Each row is a point on a landscape with many valleys, with its height.
A ball rolls from a point to the lowest of its 6 nearest points, and stops where none of them is lower. Distance is the straight distance between rows; heights are no part of it.
<519> h=139: [174  96  92 148 149 220 152 138 148 194 114 113 125 117]
<61> h=475: [147 132  97 138 164 135 128 119 112 154 118 117  99 116]
<473> h=253: [106 137 155 136 109  84 103 115 119 118 134 123  96 164]
<58> h=364: [168 107  96 141 140 228 137 137 144 202 106 108 119 136]
<252> h=474: [106 158 157 122 112  90 123 117 122  96 134 131 128 142]
<533> h=137: [104 108 154 144  99  87  77 120 122 131 140 110  70 188]
<15> h=155: [ 91 111 167 140  87  86  86 119 128 112 140 121  87 182]
<105> h=124: [138 144 110 135 156 113 124 108 113 138 123 117  95 124]
<411> h=240: [149 155 116 110 152 106 156  99 123 100 129 130 143 103]
<216> h=571: [137 135 107 134 146 135  98 123 100 171 115 101  76 147]
<491> h=745: [157 124 105 128 133 203  92 135 111 205  95  92  88 154]
<153> h=659: [167 118 108 133 126 233 115 127 142 222  94  98 106 156]
<79> h=542: [105 160 156 115 114  91 130 115 120  91 136 136 140 134]
<39> h=462: [ 76 151 164  96  88  94 121 173 126  87 152 157 198 127]
<52> h=505: [141 155 113 126 153 104 139 102 118 124 123 123 114 119]
<583> h=387: [100 168 153  89 112  99 140 141 120  79 146 146 195 121]
<270> h=447: [ 94 164 168 104 101  95 131 141 123  83 145 146 175 129]
<539> h=442: [129 140 119 133 141 111 106 118 105 150 123 111  83 148]
<281> h=595: [147 136  99 136 158 140 115 120 105 170 115 109  84 132]
<338> h=314: [ 62 115 179 112  69 105  95 179 141  87 148 164 176 129]
<546> h=85: [168 111  82 145 169 171 150 125 133 168 114 123 117  97]
<530> h=154: [173 103  79 142 178 155 165 123 136 151 120 133 134  83]
<22> h=266: [ 77 133 181 125  76  94 107 146 138  83 142 143 148 149]
<445> h=130: [167 113  80 142 174 159 153 123 130 157 118 123 120  92]
<248> h=249: [154 135  92 131 170 128 150 103 123 131 120 126 121  96]
<255> h=174: [182 101  79 136 177 142 175 116 142 135 122 129 142  79]
<355> h=375: [ 70 135 176 106  78 101 107 172 133  85 150 162 184 129]
<414> h=123: [ 54  71 186 142  49 117  72 129 167  94 139 136 120 169]
<558> h=25: [104 146 156 131 109  87 111 115 120 104 134 124 108 156]
<589> h=583: [159 123  94 136 151 200 112 131 119 199 102 105  94 135]
<412> h=203: [163 138  95 108 166 112 173  93 128  96 123 134 155  88]
<212> h=290: [128 165 136  97 136 102 157 108 118  85 129 135 171 113]
<158> h=126: [194  62  85 161 164 178 195 162 155 154 132 146 156  81]
<458> h=189: [177 118  84 126 174 125 175 103 137 113 120 134 153  78]
<328> h=325: [115 170 145  98 126  99 149 120 116  80 140 139 170 119]
<235> h=549: [119 162 144 118 123  91 135 107 118 101 134 128 127 130]
<169> h=160: [112 119 140 143 116  93  83 123 110 143 134 106  67 175]
<574> h=345: [156 122  87 140 161 179 129 129 118 183 111 108 101 115]
<440> h=441: [108 166 155 106 110  95 136 122 123  89 140 137 151 126]
<173> h=209: [191  81  76 148 174 161 187 143 149 146 127 139 151  74]
<303> h=172: [174  96  81 153 162 199 157 139 144 177 120 124 126 103]
<240> h=73: [ 59  92 184 135  54 108  87 142 161  88 140 145 133 160]
<441> h=448: [ 90 154 171 110  92  96 126 142 126  82 145 147 163 140]
<274> h=185: [183  83  80 155 170 186 176 145 148 162 124 132 139  87]
<23> h=193: [ 73 126 183 124  73  94 102 141 143  89 142 143 135 158]
<559> h=222: [ 91 131 176 133  82  89 101 123 134 100 136 131 111 164]
<454> h=338: [129 161 135 111 137  96 147 105 120  94 128 131 145 120]
<210> h=618: [143 130 111 133 147 149  92 128  99 183 110 103  72 152]
<53> h=232: [ 63 114 181 117  63 107  98 167 144  86 146 153 159 137]

For each start below, name the point where the ball stops.
<491> | <546>
<441> | <240>
<589> | <546>
<210> | <105>
<355> | <240>

Call two points neighbours if one is among the 6 nearest of the other. Go from one point of each pair to the other, from neighbour to neighbour, staying as low as possible. Name the highest point that can't be avoided.
<546> and <558> | <539>
<105> and <546> | <248>
<558> and <240> | <15>
